A landscape with many valleys, sampled at points; each row gives a point and its height.
A ball rolls from a point to whichever of its 2 nearest points has the largest drop for the distance, and stops where none of them is lower. Distance is the straight distance between rows; heights are no part of it.
J_403 (h 417): 16  12  -8  46  16  -14  -47  6  25  -29  5  -11  -12  -19  -3  -44  26  -22  3  4
J_338 (h 219): -17  2  13  -45  -6  -6  21  17  -9  43  19  -3  22  39  28  15  -16  -3  8  11
J_900 (h 685): 15  -31  -7  26  17  9  -26  -7  10  -3  12  -16  -4  -21  -10  -15  18  2  -9  -6
J_405 (h 209): -14  26  9  -39  -17  -24  25  11  11  57  -15  17  21  31  24  -2  -17  -24  19  20
J_772 (h 312): -4  -11  28  -4  -7  -20  13  -29  -1  -16  -24  20  -15  -5  -1  2  0  -22  6  25
J_367 (h 857): 0  2  -17  37  -3  15  -11  28  22  18  21  -7  1  -14  -9  -18  22  32  -4  -32
J_662 (h 425): 38  1  -20  -6  8  9  -8  5  -8  1  -23  1  16  14  12  19  -20  17  -3  12
J_127 (h 811): -24  -51  -8  44  -15  -8  -24  -37  -21  14  14  -2  7  3  -32  14  20  27  37  -28
J_722 (h 279): -23  -22  -12  -20  23  5  -7  -6  -35  -15  10  -10  16  -3  -24  2  -1  -1  -13  -2
J_366 (h 416): -37  -5  10  -21  12  26  23  -1  -4  -1  45  -24  -19  -32  -26  -14  10  -6  -21  -26
J_24 (h 411): 15  9  2  -9  17  -2  -29  6  -8  -37  -6  8  17  13  12  14  -6  -17  -22  32
J_512 (h 321): -22  8  9  -14  37  -18  -23  40  -14  -8  21  2  29  24  -6  -27  0  -6  -11  12
J_277 (h 764): -5  -40  -2  -27  -6  9  35  -27  -13  29  0  -1  5  0  -11  24  -13  29  18  -10
J_943 (h 223): -3  -9  10  -28  21  1  21  -13  2  -1  2  2  -10  -23  -17  -18  8  -10  -26  13
J_735 (h 337): -26  31  19  -27  19  -23  -16  34  -7  -12  9  13  24  33  1  -14  -10  -23  -21  22
J_521 (h 429): 23  4  -35  -8  -5  59  17  -15  -8  -16  25  -31  -15  -30  -1  42  -4  15  -17  -23
J_45 (h 499): -11  17  15  -3  4  -17  6  52  10  27  8  8  16  23  22  -30  0  3  2  -13
J_84 (h 339): -3  -5  35  -26  -6  -10  44  -36  18  -3  -12  19  -20  -8  16  9  -2  -32  -5  18
J_337 (h 428): 3  20  -20  -9  17  31  -2  31  3  8  23  -21  3  -5  -20  -12  0  15  -18  -22
J_626 (h 577): 8  -34  -17  46  -28  -5  -15  -31  0  10  -27  12  -8  0  -16  16  3  38  34  -9
J_749 (h 318): 40  33  -35  -12  -10  49  7  -12  -8  -14  6  -22  -6  -17  8  43  -18  14  -10  1
J_321 (h 786): -7  -71  -1  -15  6  2  20  -40  -22  23  -9  1  5  -15  -26  5  5  30  19  -4
J_631 (h 332): -45  7  21  -49  -4  1  30  0  -16  19  31  -4  11  10  -8  1  -19  -17  -2  0
J_665 (h 549): 4  -20  -16  48  -34  -10  -16  -2  0  17  -15  19  0  20  8  18  1  33  36  -22
J_38 (h 322): -16  10  10  45  -28  -22  -9  16  13  0  -15  11  -10  9  17  -11  8  0  22  -13
J_80 (h 75): -2  -15  6  -34  -31  3  30  -10  -13  45  -3  -6  13  27  24  38  -24  17  26  -1
J_648 (h 360): 33  15  -36  22  16  25  -39  1  8  -39  -1  -17  -10  -18  -17  -12  7  -3  -16  1
J_727 (h 369): -13  33  13  -31  10  -29  4  -11  3  2  -37  35  14  9  -14  -16  -6  -30  -10  30
J_619 (h 296): 12  -5  -16  8  -9  19  18  -2  13  29  -4  -3  -16  -15  -8  3  3  31  -2  -15
J_165 (h 479): 10  26  -10  -4  13  -1  -14  51  9  13  8  -2  24  20  10  -16  -9  9  -7  -7
J_388 (h 673): 36  -31  -13  27  23  1  -28  -35  2  -14  2  -12  -11  -26  -26  -19  18  -10  -2  15
J_258 (h 455): -5  21  -25  -14  24  13  -12  39  -23  11  9  -14  25  9  -15  -15  -13  18  -9  -9
J_404 (h 799): -20  -75  -3  20  -4  3  1  -43  -13  26  9  2  -1  -6  -36  3  19  36  30  -14
J_590 (h 824): -8  -40  -23  42  -6  -2  -32  -9  -21  9  5  -7  17  6  -15  10  8  36  29  -25
J_178 (h 256): 8  4  10  -22  4  -1  36  -10  17  21  -2  2  -11  -13  5  -9  7  -15  -13  7
J_375 (h 240): 5  43  8  -27  5  -18  9  17  17  38  -21  21  19  27  23  -14  -15  -23  -6  22
J_31 (h 633): -9  14  15  12  1  -16  -12  -12  10  -23  -13  3  -22  -20  -19  -24  11  -23  -6  7
J_572 (h 511): 14  -22  -25  -10  8  42  5  -25  -26  -31  30  -23  -12  -28  -9  33  1  7  -16  -18
J_904 (h 336): 43  7  -13  -14  10  -17  12  -20  8  17  -56  27  12  4  4  2  -19  -2  6  34
J_81 (h 396): -42  -19  19  -6  8  7  13  -5  -16  -13  35  -15  -7  -13  -28  -3  6  -10  -7  -20
J_725 (h 652): 19  -31  14  2  14  5  -9  -15  -5  -33  12  -12  -17  -9  9  17  6  -12  -18  15
J_185 (h 397): 20  11  -20  38  12  4  -58  -4  10  -49  5  -18  -12  -12  -19  -25  13  -20  -8  10
J_542 (h 890): 10  31  5  -6  3  15  -3  30  20  0  19  -14  -11  6  27  -6  6  -3  -17  -8
J_566 (h 413): 11  45  -1  -9  -5  1  2  -6  9  -10  -22  6  -6  -10  1  -5  -13  -13  -8  14
J_860 (h 301): 22  42  -37  1  -4  25  -20  -2  -1  -34  -14  -8  -1  -18  -21  -3  -7  -1  -12  10
J_541 (h 302): -3  -3  16  -8  30  -13  -3  33  7  -2  18  1  3  11  9  -31  10  -13  -18  4
J_108 (h 402): 14  -15  2  11  -24  -18  -12  6  -9  -2  -36  22  13  29  19  26  -18  18  31  8
J_584 (h 374): 0  4  0  1  -36  -26  6  3  -5  18  -45  28  12  23  7  10  -25  14  44  2
J_28 (h 311): -17  -10  11  21  -22  12  1  3  -2  -21  25  -14  -20  -4  10  22  11  12  -1  -30
J_290 (h 386): 5  44  -1  -29  2  -6  13  -30  12  4  -36  28  4  -8  -14  -3  -12  -27  -12  30
J_293 (h 263): -2  47  -6  -26  23  -13  10  27  16  30  -16  17  19  12  -4  -32  -6  -10  -11  15
J_137 (h 842): -3  -12  -25  43  -6  6  -31  13  -9  11  20  -11  9  -5  -25  -7  17  38  6  -30
J_752 (h 352): -12  24  0  23  -35  -26  -8  -1  3  -4  -37  25  -2  16  5  -3  -11  1  41  -3
J_36 (h 575): 25  -14  -16  -20  6  32  13  -24  -17  -12  6  -19  -5  -14  6  38  -13  5  -12  7
J_973 (h 392): -10  14  2  -21  9  22  20  13  -3  3  27  -15  -7  -13  -6  -3  0  1  -23  -13
J_260 (h 242): -23  -9  -4  56  -33  7  -14  -9  8  -17  22  -5  -21  -8  -2  19  17  17  10  -33
J_286 (h 370): 33  1  -7  -4  0  -16  -10  -15  -7  -14  -45  24  6  5  6  12  -14  -10  6  33
J_740 (h 707): -27  -39  0  11  10  -4  -3  -8  -26  10  16  -7  9  -1  -26  -8  7  14  9  -25
J_898 (h 624): 28  -42  -7  -11  17  11  -8  -21  -23  -24  -5  -9  7  0  9  36  2  7  -6  18
J_881 (h 653): 1  33  23  -9  9  1  5  14  22  -22  6  3  -13  -1  23  -13  16  -41  -23  14
J_802 (h 290): -21  15  7  58  -22  -12  -20  3  14  -13  10  -2  -18  -9  0  -8  18  2  13  -25
J_378 (h 331): -17  1  -10  -2  2  14  -12  0  -20  -25  19  -19  5  -11  -14  6  -11  -2  -7  -11
J_997 (h 228): 31  -23  -11  -4  7  15  24  -21  9  25  -16  4  -20  -31  -15  -3  8  18  -7  -3
J_121 (h 482): -25  29  26  11  0  -15  0  52  20  0  18  3  -3  13  26  -32  14  -9  -2  -15
J_14 (h 697): -10  -51  1  26  19  1  -13  -14  -9  9  30  -19  2  -11  -26  -24  25  11  6  -12
J_426 (h 291): 40  -21  -4  -15  8  -3  24  -14  12  34  -38  17  0  -6  1  -3  -1  12  5  12
J_609 (h 599): 10  -14  -6  48  -25  -7  -11  -30  13  1  -25  10  -24  -14  -4  9  9  9  27  -6
J_55 (h 591): 19  -37  -4  6  -3  15  3  27  -6  22  16  -11  14  23  27  20  -2  40  6  -12
J_494 (h 163): -13  15  1  -45  -26  -7  36  -1  1  60  4  1  12  26  21  12  -26  2  20  8
J_279 (h 280): -10  -4  10  -20  1  -9  11  -26  -22  -8  -20  6  6  -1  -17  9  -16  -11  4  17
J_532 (h 483): 3  29  -5  28  -29  -3  -10  42  7  4  5  -1  7  32  32  14  -8  21  14  -16
J_434 (h 247): -12  -22  4  -24  27  -9  3  -24  -22  -11  -8  3  8  -13  -36  -13  -1  -15  -12  17
J_424 (h 378): -43  -16  40  -16  -1  -15  28  -16  -6  -8  19  4  -12  -18  -16  -14  1  -16  1  -3
J_131 (h 878): 5  14  7  13  -6  -4  15  17  30  17  0  -1  -17  -7  20  -13  13  1  0  -16
J_996 (h 449): 7  39  -8  13  -17  -2  -10  21  7  -2  -13  1  -5  11  22  3  -15  0  3  -1
J_895 (h 743): -28  -15  4  -12  -20  10  37  -15  -14  21  8  -1  -4  3  -10  20  -14  18  20  -22
J_594 (h 666): 2  26  19  -24  15  8  -16  23  11  -42  26  -5  -9  9  33  10  2  -38  -35  20
J_30 (h 281): -3  26  15  -17  29  -25  -3  26  14  7  -8  22  18  9  -5  -43  7  -22  -18  13
J_982 (h 470): 46  -17  -22  -27  5  20  14  -4  -12  26  -19  -6  15  9  9  27  -16  31  3  10
J_203 (h 533): 25  -30  -19  -10  2  20  3  3  -26  5  2  -12  17  13  18  40  -16  33  2  -13
J_651 (h 453): 11  -4  -7  -2  -3  -6  -13  16  -19  -16  -9  2  24  32  26  35  -21  13  14  8
J_916 (h 283): -44  24  19  -48  -15  -2  29  11  -15  35  41  -19  10  26  22  19  -23  -16  0  6
J_4 (h 616): 6  -24  15  38  -20  -15  -2  -34  18  -23  -12  8  -32  -20  10  9  17  -11  17  0
J_468 (h 627): -6  -13  23  34  -3  -31  -12  -19  12  -26  -14  11  -20  -15  5  -21  24  -32  8  13
J_891 (h 353): -17  16  21  -13  13  -33  -17  13  -7  -8  -24  32  29  29  4  -15  -7  -24  -11  34
J_464 (h 304): 9  7  27  -15  -20  3  43  -20  32  10  -8  3  -32  -16  27  6  7  -22  0  7
J_217 (h 361): -48  1  33  -38  -14  -3  52  -23  -5  19  16  4  -11  -6  -16  -4  -6  -21  -2  -1
J_189 (h 515): -4  -11  1  31  -29  -9  5  29  13  24  -1  11  8  29  23  14  -1  29  23  -24
J_871 (h 459): -11  29  11  24  -3  -7  -24  47  20  -29  18  -14  -8  4  32  -22  14  -16  -9  -9
J_988 (h 229): 36  59  -42  -16  -7  39  -8  -7  -5  -27  -9  -16  -2  -15  -3  24  -23  0  -19  11
J_264 (h 377): -3  4  0  -10  21  8  -24  9  -12  -38  14  -15  5  -3  -9  -5  2  -20  -22  12
J_967 (h 664): 11  -34  -1  4  25  3  -17  -36  -8  -35  13  -15  -10  -23  -19  2  14  -15  -13  19
J_836 (h 869): -4  -3  7  30  -3  -5  5  32  30  27  7  0  -6  -6  8  -35  27  15  2  -30
J_261 (h 436): 11  23  14  34  7  -10  -24  21  25  -28  -4  3  -19  -8  15  -31  24  -26  -14  -1
J_109 (h 722): -38  -36  -5  -5  -6  -1  20  -6  -22  22  6  0  10  -6  -34  5  -3  31  23  -28
J_827 (h 642): -11  50  5  -4  6  -5  -8  6  21  -31  -7  5  -11  -16  -6  -33  16  -33  -19  7
J_181 (h 410): 36  14  -3  1  14  0  -18  -11  8  -31  -25  11  -4  0  17  14  -3  -21  -20  32

For each start below, name the point where the ball stops.
J_131 => J_988
J_651 => J_260
J_895 => J_988
J_121 => J_988

Call two points neighbours if one is among the 2 nearest of the other. Go from one point of each pair to the other, from neighbour to neighbour, staying as low as possible. Name the highest point that can't be avoided.
J_494, J_662 => J_55
J_988, J_973 => J_45
J_260, J_997 => J_24
J_260, J_943 => J_378
J_494, J_973 => J_366
J_662, J_943 => J_651
